Points, in no order, along strands that fork and pass close to each other.
Two points are linked if the straight distance between their rows is under 54.
<474>: [ -8  -8   2 -14  16  14  -3  -1  -2  26   6 -16   8   1  -4  12  11  -1
   3  11  11 -16   8  13   2   4  19   4  20 -21  33]
<161>: [ 21 -16 -11 -15  15 -10  16  11  -3  22 -14   3 -11 -14 -20  19   7 -12
  24  20 -30 -10  -8   9   1   1   1   2  -7   5  23]
<1357>: [-29  13   9  11  12   1  -8 -12  29   6 -21   3   7  19 -15   5  -9  -7
  -1  12 -15  21 -13   1   5   0  16  27  -1   6   7]
<515>: [ -4   9  12   6  -9 -10 -15   6 -10   3  11 -10 -31  -8  -4  -1   6 -26
   1  -3   8 -15 -11  21  -5  11 -22 -13   1   5 -15]
<1426>: [ 17   3  27   9 -22   0  12 -13   6  -6  20  11  -7  -3  15  20  21   6
  -1 -20   0 -30 -13  -6  -5   6   8 -15 -18 -13  -9]
<380>: [-15  20  -6  -3 -16  10  -7  -4  -1   0   8  -6 -11  22  13  -4  -2  -2
 -12 -11   6 -11  10   6  15   1 -21 -24   2  17  -8]
<98>: [ 29 -21  14  28  -3   0  12 -11   4  -8   8  21  -4 -18   7   1   6   5
  10 -12   3 -17  -8  -8 -18  20  18  -5  -4 -18   2]
<1599>: [  2  12 -13  28   5  -5 -24  -3  15  -8 -14  -4   9  -2   4 -20 -18  -1
  20  -5  -8  28   0 -19 -17  12   6  22  -7   6  -3]
<266>: [  0  16  -8   3  -3 -19  -6   3  12   0 -25  -4  17  -3   0 -12  -3   2
  -2  -4  -5  20  -8 -22   3 -14   0  -8 -31  11 -23]
<384>: [ -5 -15  -3 -32  31   9   1   1 -15  32   7 -13  -7  -2   1  15  19 -10
   1  15  19 -16  -4   7  -7   3   7 -10  17 -22  21]
<1561>: [-32  12   5  -1  14  10  -4 -14  10  -4   7  -5  11   9 -26   3  14  14
 -10   1  -9  -8   8   4  21   5  22  15  17 -25  34]
<1567>: [ 16 -26 -17 -24  21  10   1  17  -4   5  -4  -8  -3   5   7 -17  -9   4
  18  -2  29   9  -2 -25 -22  -5  -1   5  16 -11  15]
<1348>: [ -8  -8  -1  -7  -1   1  11   9  -7  21   4 -11  22  14  -2   3  -3  -1
   1   9  -1 -10  13  29   3  -7  -4   1  12   1   9]
<332>: [ 17 -18  11  -6  -5 -13  18  15  -4  12   2   5  19 -15   2  12  -2   0
   2   2   7 -10   9   7 -13 -16  11   5  12  -8   2]
<406>: [ -6  18   9   0   3 -14  -1  -7   1   7  -7  -5 -14   5  -4  -9  14 -18
 -11  -6   8  -4 -14  -3   9  -1 -21 -37 -16  12 -26]
<1280>: [  8   5  13 -27   5   3  -6  -1  -2  10  -5  -4 -28  -1   9  -7  22  -1
  -9 -10  23 -10 -16  -8  -7   3  -7 -25 -13  -8 -12]
<963>: [ -7  19   2  -6  -6 -12 -10   1  -1 -11  -9  -8  19   0  22   9  14   0
 -14  -8   0  24  16 -18   5 -31   9  10  -9   7 -26]
<1150>: [-17  -5 -25 -23   1   3   2  11  -9   8 -21  -8   9  12  11  -5 -16  -2
  -6  12  -4  29  -3   5  19 -16 -19  12   0  23 -14]
<507>: [ 25 -16 -17   3  11 -30  13  16   1  18 -15   2  -8 -18  -8  -3  -9 -15
  36 -13   6  20 -12 -12 -15   3   8  18   6  -2  16]
<613>: [  2  18  12  39   0 -12 -12 -10  12  -9   7  15  11   9  -4 -11   2  11
  17 -13  -5  11 -15 -18   1   4  -6  15 -14   0 -10]
<1338>: [ -6  14 -33 -13 -25  -3  -3   7   3 -13   2 -12   2 -12   6  -4 -16  -5
   0  18 -13  21  12   7  10   2   6  11   2  26  -7]
<169>: [-10  16  16  -2   2  13 -23  -6   5   2   9  -3   0  15  10  14   6   6
  -7 -15  20 -16   9  -6   0  -2 -11   2  12 -17   3]
<1363>: [-18   7  11  21 -14   5   8 -15  -3 -25  38  32   5   5  11  15   1   6
  -7  -5 -23   1  23   5  18   1   3   7  12   0   6]
<1455>: [ -8   3  15   5 -10  -4  26  -9  -5   0  16  13  16  -1   0  27  12  -3
 -15  -3 -20 -19  23   8  13 -11  14 -11   0  -4  -4]
<13>: [ -4   7  -1  25 -16   8   4 -20   9 -29  30  24  -3  -4  11  10   0  14
  -2  -4 -21  -4  18 -12  17  10   2 -11  -7   7   1]
<834>: [-20  -1 -13 -18  15  21   0  -2   4   1 -23 -12  11  21  -4   1 -12  13
 -11  14  -5   8  11   4  31 -10  -1   2   0   9  23]
<23>: [ 10   7  18  27   7 -18 -23  -8   9 -14   5  20   8   5  -7 -11  14  10
   5 -26   6  -5 -15 -32  -8  -1  -6  15 -18 -19  -7]
<596>: [-15  -9 -21 -15  11   9 -10  11 -19   3  -7 -17 -14   4   4 -18 -22 -11
  -6  15   8  28   0  -3  10  -3 -26  -1  11  20 -14]
<149>: [  1 -35 -11 -20  16  -6  23  27 -19  19  -1  -8  -9 -10  -3  -8  -1  -5
  16   2   2  -2 -12  16 -17  -9 -27 -12   1   2  -9]
<377>: [-19  20   7   2  16  17 -25  -9   1   7   3 -13  -9  22   7   4   3  -9
 -18   3  18   5  19   3   7   1  -4   1  15  -4  11]
<822>: [  1   3  -6   8  -4  -3  -2  -8   3 -28  12  16  19   2 -22 -13 -13  19
 -20  -3 -17  -1  20 -21   8   9  -6   0   3  -3   8]
<234>: [  4  -6 -18  11 -11 -14  12  13 -15  11  -6  -7  -7  -5 -16 -25 -14 -11
  19   8 -12 -15 -13  22 -12  20  -9 -20 -14   9  -7]
<1467>: [-10  15   8  -4  -6  -6 -27   6  -9  16   4  -3 -26 -13  -1   3  17 -30
   9   4   6  13  -5  22  -9  -2   2  18  16  -3 -13]
<81>: [-15  17  16  18 -25   1   5  -3   1 -14  28  10  17  10   1  10  -2   3
   3  -5 -14  -1  14  13   5  -6   4  17  14   8   4]
<1402>: [ 10  -5  -4 -22  22  -6   4   1   9  28 -17   0  -2  -3 -20  17  12 -16
  11  18 -10  -8 -16   5  12  -6   7   2  -2  -2  32]
<1480>: [  1  -1 -19  -6 -17  -6  14   5   5 -11  -1   1  18 -10   1  10 -27   0
 -11  14 -12  17  20   5  21 -14   6   7  -6  27   1]
<681>: [-25   9  -8 -29   7   2   6   4   2  11 -16  -8 -18  13 -18  14  -9 -12
 -12  22 -18  -6  -3  21  29   1  -7 -19  -6  20  13]
<1638>: [-31  16   9  -5   4  23  -2 -12  -9  10  12 -15  14  17  11  17  20   4
  -9 -16  12 -20  15  20  17  -4  13  -4  17 -21  15]
<374>: [-26  11   1 -11  30   6  -6  -7  15  -7 -27   6  19  19 -28   9   7  13
 -22   3 -12   7   4 -13  32 -17   7   4 -10  -3  14]
<281>: [ 25 -14   4  29   5 -24  15   7   8  15 -12   7  10 -16 -10  -1  -6  -3
  20 -15   6  15 -10 -12 -12  -4  12  19  10  -1  -1]
<1391>: [-15   5 -11  -4  -2  -1 -13  15 -20  -1   9 -15 -17  -9  -1 -16 -18 -15
   4   8  12  16   4  23   1   4 -20   0  14  21 -17]
<1225>: [ -3   1  11  -1  12  14   3  -8   2   7  11   2  13   0 -15  19   8   8
  -8   6  -3 -19  16   1  10   5  25   9  19 -30  30]
<91>: [  9  -8   5 -10   7  21 -13   0   6  -9 -12  -1  -5  14  18 -14  -1  13
  -7 -21  33 -16 -14 -20 -10   8  -6  -4 -15 -18  -1]
<254>: [ -9  19   9  26   9  -9 -19  -6   9  -2  -4   5   6  16  -7 -28 -10  -5
  -2 -14  13  -4 -15 -15   4   2 -21 -19 -21   5 -14]
<466>: [ 15   0  -1  19  -4 -14  21  -3  11   9  -2   6   3  -7  -2  12   3   1
   8   8 -23  18  -9   8  13   2   7   2  -5  19 -14]
<1609>: [ 16  15   3  15 -15   6 -11 -17   8 -17  -6   5  -8   1   9  -5  11  10
  -4  -7  -1  -8 -16 -27  -3   8  12 -16 -37  -6  -2]
<646>: [  9   1  -8  20   6  -4   0  -8  21 -10 -11   6   8  -5  -8  -1 -20   4
  12   9 -20  28   4 -14  -4   7  12  25   5  15   0]
<482>: [ -3  -5 -10 -18  12  13   3   3  -1   0 -14  -4  19   7  -4  11  -4  20
 -12  13   2   5  18 -15  17 -18   0  -3   4   1   5]
<308>: [  1  11  -1  11  -3 -11  -1   2  14   0 -16   6  16   8 -16 -21  -8  11
   1  -5   0  -2  -7 -22   8   0  -6 -12 -15   9 -13]
<484>: [-17   8  -7 -19  28  -3  -9   7   5   2 -18  -5 -21  -3 -24   4 -14 -27
  -4  28  -4  19 -15  10  13  -2  -4   4  -4  19   8]
<770>: [ -7  -3 -11 -14 -14  -4  -1  14 -11  11   1 -13   1   1   2  -7  -9  -9
   4  10   2   1   8  26  -6  -1  -9   6  17  15  -3]
<1507>: [-11   9  12  -8  -2   3   0  -1  -1  10  -4  -3  10  16   9   5  17   4
 -11 -13  13  -4   7   2   9 -15  -9  -5  11  -4 -12]
<60>: [ 14 -16   5  -5  -8 -11   4  16  -8  16   8  -6   9  -4  13 -13  -3  -5
  16 -18  21 -17  -5  18 -33   1  -9  12  15  -6   1]
<566>: [  1   8  -8  -7   1 -17 -18   8   0  16 -10  -3 -17 -16  -6  -6   6 -17
  16   4   0  22  -8   1 -10  -3   7  18   5   1 -11]
<303>: [  2   2  14 -15  -7  20   1  -9  -4 -13  12   4   5   3  15  18   6  19
 -10 -27  19 -21  10  -3   0  -5  -8   4   7 -23  -4]
<1274>: [-27  13   8  -6  28  -1 -18  -4  20   9 -24  -5  12  20 -16  -3  -2  -3
  -8  13  -2  15  -1  -9  15 -14   8   6  -9   4   8]
<491>: [  7  11  11  15  -9  -3 -19   6  -4 -23  -5   6  13  10  27 -10   2  16
 -10 -26  20  -3 -24  -9  -7 -12   2  12 -38 -15 -12]
<1356>: [ 10 -11   0 -16   1  -4  10   8   2  -2 -17  -1   6  -6  20 -10  11  15
 -11  -8  17  13  -7 -27  -5 -22   5  -3 -17  -2 -20]
<1284>: [  3   2  -8 -10 -10  11   1   0   1 -12  -4  -5  10   2   5  -3  -7  21
  -6   1   7  -9  18 -19   5  -2  -1 -12   5   0  -1]
<1546>: [-10 -14 -24 -31  22  20   6   3  -6  10 -19  -9   5  13  -3   5 -15   0
  -3  25  -7  10 -11   8  26 -12 -19  -9  -1  15  27]
<187>: [ 16   7  -5  35  -2 -17  -3  -8   4  14  -7   7 -14  -4   2  -8  15  -2
  27 -19  -1  13 -30  13 -11  18   2  -6  -7   5 -17]
<1200>: [ 18 -20 -10   0  10  -5  17   1  -1  18  -3  -4 -10  -6  -7  27   8  -9
  16  20 -30   2   2  23  -2   7  13  16  11   6  16]
<1481>: [ -1   8  -3   5  -8   0  -3   5 -17  -3  -9  -3 -17   4   2 -20   0 -11
 -11  -7  18 -13 -23  11   5   8 -19 -38 -25   7 -21]
<514>: [ 25  -9   5   3 -15   5   6  -4   6  -9   9   4   2 -17   8   1  -4   2
   5  -5  13 -16   2 -12 -18   7  12   5   2 -10   9]
<274>: [ 19   2  13   5  -2   0   6 -14  10  18   0   3 -10  -2  -1  25  23   0
   3   9 -13  -1   4  -3  -3   8  17  -3  11  -9   3]
<1589>: [ -4   9  12  -6 -13 -18   2   8 -10  19   1  -8  -9  -4   8  -1  18 -16
   0 -13   4 -13  -9  21  -6  -3 -14 -14  -3  -3 -23]
<417>: [ -1  -3  11 -14  -3   9  19  -2  -4  -8 -17   5  11   4  12   5  18  23
 -21 -19   9   2   7 -25  14 -20  -2 -16 -14  -4 -27]
<86>: [ -1  13   1   2 -25   4  -7  -2   2 -22   9  -5   5  12  22  -2   7  11
  -8 -25  11 -21  -8  -5   8  -1 -12 -12 -19  -1 -10]
<1215>: [ -5  -1  -1 -11  11   5  14  -7  -9 -18   8  24  14  -2  -9  12   4  16
 -36  -9  -2 -12  22 -16  17  -4   7  -9   7 -21  -7]
<1382>: [ 26  -3 -23  26   0  -8   7 -14   8  -7  -2   2  -8 -10   4   6  -2  12
  15   8 -15  26  -8   6   1  20  10  -6  -7  21 -17]
<66>: [-20  18  14   1  -7   9  16 -10 -10  13  17  -9  13  10   7  28  24  -2
  -5  -7 -13 -26  18  22  13  -6  19  -9   5 -13  13]
<1028>: [  6   3  13  27  10  10  -3 -21  13  -5  11  13  -2   3 -12  14   9  17
   4   5 -20   9  12  -2   1  10  19  16  20 -12  17]
<719>: [-11  18   6  19  -4  -5  -7  -7  12   4   8  -3 -26  11 -10  -9 -10 -23
   4   8 -12   5 -17  14   1  23 -14  -6   3  26  -9]
<230>: [ 10   3   0  14 -30 -10   5   5 -15  -4  -2   6 -15 -35   8  -5  15   3
   7 -15  -7  18 -23  20  -4  -2  17  -3 -20   1 -26]
<502>: [  6   3 -14   2 -25   7  -1   3  -9 -10  -5  -2  -3  10   8 -22  -8  12
  -5  -3   8 -24 -18   7  -3  12  -6 -31 -24  -1  -3]
<252>: [-29 -15 -15 -17   7  18   1   2   2   2  -9 -12   9  23  -5  -7 -29   4
  -6  20  -4   8   4  24  15   1   1   7  16  17  26]
<101>: [ 26  -7 -26 -11  -3   0  -6  -6   7  -9  -9  -1 -31 -20  -2   1   5   1
  14  22 -14  19   3 -29  -5  10  19   3 -12   5   8]
<1303>: [  6 -34   1 -13  10   2  26  12  -9  -4  -5  17  26 -10   1  15 -10  17
 -15   2   2  -8  16  -7  12 -20  -3  -3   7  -6  -1]
<1417>: [ 24 -10 -19 -21  -6   7  -6  -1   1 -20   0  -8 -20 -20  12 -11   0   3
   2   9   6   6   3 -28 -21  11  24   2 -15  -2  13]
<1080>: [-10  -3  10  11  -3   9  11   5  -4  12  10  -2  23  16  -9  -2  -7  14
   4  -9  -2 -23  16  19  -6   2 -17  -7  19  -4   3]
<495>: [  2  -2  -9 -20   3  22  -6  -5  -4   3   9 -15 -29   3   1  -6  -7   2
  -9  15  11 -18  10  -7  -2  22 -16 -35   6   0   8]
<339>: [-20  -8 -15 -14  13  12   2  11 -13   1  -3 -15  -5  11  -2 -12 -36 -13
  -8  22   6  23  -4  22   5   6 -16   8  18  26  10]
<1549>: [ -3  16  -5 -10  -8 -24 -11   4   1   3 -19  -9   4 -14   9   1  10  -6
  -5  -4  -2  31  -4 -14  -7 -17   5  11 -18   6 -30]
<1558>: [ 18  -3 -23   2   0  -4  11   3  14  -4 -20   4  -1 -16  -9   9 -22  -7
  14  19 -25  29  -3   0  11   4   7  23   0  24  10]
<699>: [  1  10   9  18 -23  -6  -1  -1  -4 -27  17  15  14   5  20   1   5  12
 -11 -26  16 -17 -17  -6   8 -11   5   0 -36  -9 -11]
<541>: [ 10  -6   5  14  -3  -7  10   1   2  26   1  -8   1   1  -6  11   7 -14
  20  10 -15  -3   5  20 -15   8  11  21  21  -1  12]
<1183>: [ 13 -10  -1  26 -13   5   7 -20  11 -25  11  25   3 -12   4  -6  -4  10
  -6   4 -10  -3   3 -18   9  13  12 -15 -18  -3  -3]
<1411>: [  6  -6   4 -11 -14  -9  31   4  -6   5   1  -4  10  -3   3  16   6   9
 -10  -1  -6 -20  13   4   8 -11   2 -22  -5   5 -10]
<655>: [ -4  -1   6 -24  17   5 -19   3 -10  -7 -12 -10 -31  -3  15 -22  14  -2
  -9  -4  20  14 -14 -17  -9  -3 -11 -17 -21  -4 -18]
<42>: [  5 -15  -2 -15  -3 -15  23  16 -11  22   0  -9  -1 -10  -7  -6   7  -5
   9  -1  -4 -25   1  17 -24   2 -15 -16  -5   1  -7]
<773>: [ 18 -12 -18 -13  23 -14   1  21   4  14 -10  -1   0  -3  -7 -10 -11 -15
  23   4  17  11  -4 -18 -14  -9   4  17  15  -4  21]
<659>: [  4 -41 -28 -28  21  12  11  28 -21   9   8 -10 -12  -6   0 -11 -12  -9
  20  11  -3   6 -12   5  -6 -12 -23  -6  16  -1   5]
<162>: [-24  39   7   8  -4   5 -14 -14  15  -5   9  -3 -17  26  -1  -1  -3  -8
 -10  -4  -9  -5   4 -12  17   7 -13 -20  -9  18  -6]
<884>: [ 15  -6  16  34  -3 -15   5   0  -7 -13  24  25  26  -6 -15  -7  -1   5
   8 -19   1 -11  -5  -2 -10   5 -10  19  12 -13   3]
<10>: [ 11 -17  25  15 -10  -6  11   6  -5  -4  22  18  28 -18   2   5   0  -2
   0 -15   7 -14  13   9 -16  -8   2  14  13 -17  -3]
<326>: [-15  -3  12  17  -6  -5  13  -2   2  -6  15  13  21   8 -17  10  -7   5
  -5   6 -16   6  11  15  12  -7  17  25  18  -1  12]
<839>: [ 20 -12   1   0  -7 -14   8  15  -9  -1  -6  -1  16 -22  18 -17  -4   3
  -1 -22  29  19 -10  -4 -23 -17  11  12  -7   0  -7]
<321>: [-19  16  -1   6  -4  16 -23  -4  14 -15   3  -2  12  20 -13 -11 -20  10
  -2   7  -6   6  20  -1  -1   5   3  21  20   0  17]
<624>: [  4  -9  -6 -31   9   4 -17  13 -14  14  12  -9 -11 -12   4   8  18 -17
  12  11  21   2  -1  12 -21  -6  13  18  25 -22  16]
<531>: [ -6 -27  -1 -10  -6  25  18   5 -18 -11  -5  11  19  -2  12   3  -9  21
 -17  -4   1  11  20 -20  13 -17  -3   8  10 -10 -11]
<1298>: [  2 -27 -29 -31  26  15  14  18 -10   9  -4 -14  -6   5  -7   0 -16  -7
  10  27  -9  -5  -5   8   5  -2 -22 -12  11   8  23]
<1457>: [ 14  -8  -8  -3 -20 -10  10   8 -12  -5  -4   4 -27 -35  -1   3  18   6
  17   4 -17   8 -17   8   6   4  17 -13 -20   8 -28]
<1207>: [ 15  -9   0   9 -13  14  -7   1   3 -16  19   4  15 -12   0   1 -14   9
   4  -4   7 -13  22  -3 -15   9   9  17  22 -12  16]
<869>: [ -2  -8   4 -17  21  -5  -6   4  -2  11 -28  -6  -6   6  12 -19   9   0
  -9  -2  15  21  -9 -30  -3 -16 -14  -7 -13  -2 -22]
<1374>: [-10  -2  -7  -4   7   6  11  -7  -7 -27  -5  13  19   5  -4   0   6  27
 -28 -15  -4   0  19 -31  17 -11  -5 -16  -9  -4 -17]
<222>: [-26  -5  21  17   1   5   8  -4   8  11   9   0  19  20 -23  -3  -8  -2
  11   4 -11 -11   0  33  -9   6  11  19  24  -6  28]
<1011>: [ 11  -9   0   8  -8 -16   1  18  -6  22   3  -9   7  -9   0  -6  -6 -17
  23  -3   4   2   1  16 -22   0   5  25  25   0   7]
<483>: [ -3   8   7  17  10  -4 -32   1   1 -17 -19  -2  12  15  21 -27  -2   9
  -4 -19  18   4 -17 -19 -14  -3 -13   2 -26 -10 -12]
<407>: [ 31 -13 -13 -30   9  10  -4   8   1 -11   6  -3  -9  -7  10 -17   0   7
  14  -1  27   1  -5 -28 -28   8  18   5   0 -11  18]
<1513>: [  2   2  -5 -13  -7  17  -2   1   2   8   6 -13  -8   7   1   2 -10   2
   5   8   0 -32  15   5 -12  22 -10 -22  12  -5  20]
<393>: [ -5 -20  -4 -21 -11  18  -3  16 -29  11  14 -14 -12  -3  29  -9   1  -8
   3  -2  17  11  -3  17 -15  -5 -19  13  26  -6  -7]
<106>: [  1  -4  -7 -14 -10  17 -12   0  -6  -5  -2 -11  -9   5  20 -16  -1   7
  -8  -8  18  -1  -1  -9  -7   2 -13  -6  -3  -1  -6]
<1023>: [ 12  -7 -10  18   0  -4   9 -10  10 -20   0  21   9 -12 -25  -6 -18  15
  -6   6 -16  -5   8 -28  13   9   9 -14 -12   2   2]
<529>: [-18  10 -17 -20  11  -3  -2  13   9   6 -26  -4   2   4 -11  -4 -20 -12
  -3  16 -11  24 -12  17  16  -7  -9  13  -5  23   0]
<328>: [ 13  15 -17  14 -21   7 -13  -4  -2 -20 -17   4  -4  13   2 -20 -11  11
  -2   2   2  -9 -14 -16  -3   7   4 -23 -36  -2  -1]
<1501>: [-15  24  20  16   0   0   0 -11  14   1   9  -3 -16  23 -17  -8 -14 -10
  -7   5  -6 -12  -5   2   5  17 -16 -25  -3  19   8]
<1568>: [-38   4  12  17   6   3  -2  -6  20   3  -4   5  10  21 -29  -9 -15  -4
   2  10  -3  10  -9  19   5   2  12  22  16   0  21]
<525>: [-24   9  -3 -18  30   0 -18   1 -11   8 -12 -19 -13   9  -6   2   3 -22
 -19  22   5  28  -4   8  19 -10  -5  -4  -5  12  -2]
<265>: [-11  21   2  22   0   8 -31  -4  21 -19  -1  -3  12  11 -10 -19 -18   9
  10  -1 -15  15   9 -19 -11   9  -1  20   0   6   2]
<365>: [ -5   8  13  -3  12  -3 -20   9 -23   3   3  -7 -31 -17  -8   0   6 -23
   0   2  26   9  -5  10  -9  -4 -15  -2   9   4 -17]
<1278>: [ -4  19   0  25  -7 -12   0  -7  11  17   2   3 -11   2  -4  -9   2  -9
  17  -6 -16  18 -25  15   0  16 -11  -1   0  17 -19]
<938>: [-18  24  11  20   7  -4 -32  -5   7 -22  -7  -1  10  19   8 -12   1   5
  -7 -17   3   0  -2 -21   2  -4 -24  -6 -20  -1 -14]
<19>: [  5   9  24  -3  -7   6   5 -15  -1 -20  21  19   3  -9   7  27  13  11
 -16 -26   4 -33   8 -16   2  -2   4  -7  -8 -20  -4]
<1158>: [ 17 -14   0  19   2   9  -6  -9  12 -17   8  20   4 -15  -8   5 -11   6
   5   7 -11   3  21 -16  -5   9  15  13  17 -13  12]
<643>: [-30  -2   5  10   0   1  10 -18   4 -19  21   8  14   6 -21  10   7  11
 -13   3 -22   2  10  19  21   1  30  28  16 -12  33]
<306>: [  6   9  11  16  -8  -7 -24  -8   7   7  13  -7 -38   6   6   2   8 -19
   3 -11   5 -24 -21   7  -9  19 -14  -6  -3  -4   1]
<748>: [ 23  -8 -20  12 -11   4   0 -18   9 -15   1   0 -15 -17  13   7  -4   2
   0  16 -15  18  12  -8   0  15  14   1  -4  11  -3]
<1122>: [  9   2  14  30  19   5  -8 -25  16 -11  23  20  -7   1  11  31  23  16
   4   3  -3  11  15   8  -4   4  16  11  21  -7   4]
<241>: [ 19   6   4  24 -16 -23   5  -2  -2   9  -6   4  -4 -18   6  -2  15  -5
   9 -21   0  19 -26   3 -10  -4  11   6 -12   0 -22]
<286>: [  2  -9 -11 -10   5   3   1   1   7 -13 -12  11  19 -12  -1  11 -22   7
 -16  16  -7  10  22 -12  19 -26   7   9  -4  10  11]
<104>: [-10 -19  10 -17  -1  17   3   3 -23  19  11 -17  -3   6  19   4   1 -10
   8  -2  15 -18   6  20 -21   6 -20  -1  22 -15   3]
<1142>: [  9 -19  -9 -29  36  -5   1   9   0  29  -1  -8 -14   2 -19  10  11 -21
  18  20   4 -16  -8   3  -4   0   6  -4  11 -11  34]
<1118>: [  8  -2  -8 -22   1  -7 -16   7  -1  16   3  -2 -25 -15   1  -6  20 -20
  18   2  17  10  -5 -10 -22   0   8  20  13 -13   5]
<1046>: [ 14   2  16   4  10  -2 -21  -6   9 -31  -3  17   9  -4  -2  -8  11  19
 -14 -23   9 -11  -4 -35 -14   0   6   6 -24 -26 -10]
<1210>: [ 12  12  14   8  -4  -1 -12 -11  11  17   2   1 -20   2  -2   6  17 -11
   9  -5   0 -14  -5 -10 -10  14  -4  -4  11 -11   3]
<422>: [ 19  -9   5  19  13  -6   7 -17  16   8   4  15  -6  -6   9  29  22   3
  -1  13  -6  19   8  13   7  -2  23   5  14  -1  -2]
<827>: [ -4 -20   3  -6   6   0  20   0  -5 -10  11  29  20 -12  -7  16 -12   8
 -20   7 -11 -19  28   2  12  -6   9  -8  10 -17   5]
<21>: [-11   0   6  -1   0  21  -4   0  -6  12  18 -15  -3  10  11   8  -9   0
   1  -1  14 -36  18  24 -16  15 -23  -8  18 -15  15]
<588>: [-31  11   4  -6  24  11 -17 -12 -15   1  -2 -29 -12  21   7   5   3 -14
 -27  17  17  21   9   7  16   1  -1  -4   5   9   9]
<631>: [  5  -8   4 -12 -15   1  -5  12 -17   4   6 -13  -3  -2  32 -11   1  -4
   1 -21  28  -4  -9  20 -22  -9 -16  15  10  -3 -13]
<1399>: [  5   5 -35 -15  -6  -8  -4  13   0  -8 -12  -5   0 -25  -6  -2 -15  -5
  10  17 -13  27  -4  -5   1  -3   4  17 -10  20  -7]
<1144>: [ 23   5   8  13 -26  -1   5 -17  -3 -22  10   7 -20  -5  24   7  16   4
  -4  -9  -2 -11 -20  -4  -2  12  12  -9 -28  -6  -2]
<724>: [-11  -4  13  20   0  -1   6  12   8  11   7   1  21  18 -18 -17 -23  -2
  14   0  -3 -14   5  23 -16   5 -11  14  25   6  11]
<219>: [ 10  -8 -10  10 -14 -18  23   4  -8   2  -4  -2  -9 -25  -5  14   4   0
  13   4 -33  11 -14  20  10   5   3  -8 -14  20 -28]
<995>: [ 15  -2  24  37  -4 -21   8   8   1  17   5  15  23  -9  -7  -4   1   0
  18 -19   2  -1 -11   0 -11  -5   2  22  13  -5  -7]
<1195>: [-18  14  -8 -13  -4  -1  -3   0   3   9  -3 -11 -10  12  -8  -4  -9 -10
 -12  13  -7   2   9   9  18   4 -12 -20   2  20 -11]
<743>: [ -3  -4   4 -29  10  16  -1  -3 -14  -1   2  -9 -38   3   9  -1  13  -3
 -10   6  16  -8  -2  -6  -3   9 -21 -33   2  -4  -9]
<1167>: [  1  11  15   9 -20 -14  21   0   0  18  13  -8   2   5   1   7  18  -9
   9 -10 -20 -29  -2  17 -10   1 -13 -20 -10   2 -16]
<970>: [ 22 -13   4  -2  -8 -10   2   5  -3  -1   2   5   7 -20  17   1  -3  -2
   1  -2  20   7   6 -11 -19 -12  19  19   8  -6   0]
<282>: [ 13  -8  13  19 -19 -14  34  -4  -2   5  10   3  13 -10   2   9   9   0
  -1  -4 -14 -26   0   7  -4   1   1 -22 -21   2 -12]
<1235>: [-25  -2  -3 -25  11  -3  16   5  -1  15 -22  -1   2   5 -19  12  -7 -19
   2  22 -19  -6 -17  42  20  -6 -10  -4 -13  20  15]
<243>: [ 24  -2  16  -4   7   8   0   4   4 -17  -9  12   7  -1   9 -14   6  21
  -8 -19  25 -15 -15 -25  -8   0  13  -8 -28 -18  -4]
<1187>: [  3 -11 -16   2 -22  -9  23  15 -14   8   2 -11 -12 -24 -10  -7   5  -3
  18   7 -21 -15   4  17 -16  10  -4 -10 -16   6  -6]
<253>: [ -3  16  11   1 -13  -3  -3  -7   5  -6   5   4  10   1   7  15  16  -3
 -11  -5   2   3  13 -10   7 -18   8   6  -2   0 -12]
<279>: [-19  21  -5   1  -2  11 -12 -11  13 -29   4   4  10  18 -22  -5 -13  20
 -14   5 -25   6  28 -19  12   3   2   9   6   0  12]

Follow the links from the first point to the second, and from the first to the third. Name the last point that the two ways share.
<483>, <279>, <1274> => <596>
<1481>, <254>, <106> => <169>
<1507>, <724>, <321> => <596>
<303>, <321>, <106> => <482>
<1638>, <1122>, <566> => <515>
<161>, <659>, <243> => <482>
<659>, <1558>, <86> => <834>
<254>, <1399>, <149> => <834>
<328>, <963>, <1348> => <169>

A fork is a point with three links. Follow the links from the first point to the second and name the forks in between, in order.
<491>, <406> => <169>
<243>, <328> => <482> > <834> > <596> > <169>
<1210>, <995> => <514> > <970>
<339>, <266> => <596> > <169>
<1411>, <995> => <515> > <514> > <970>
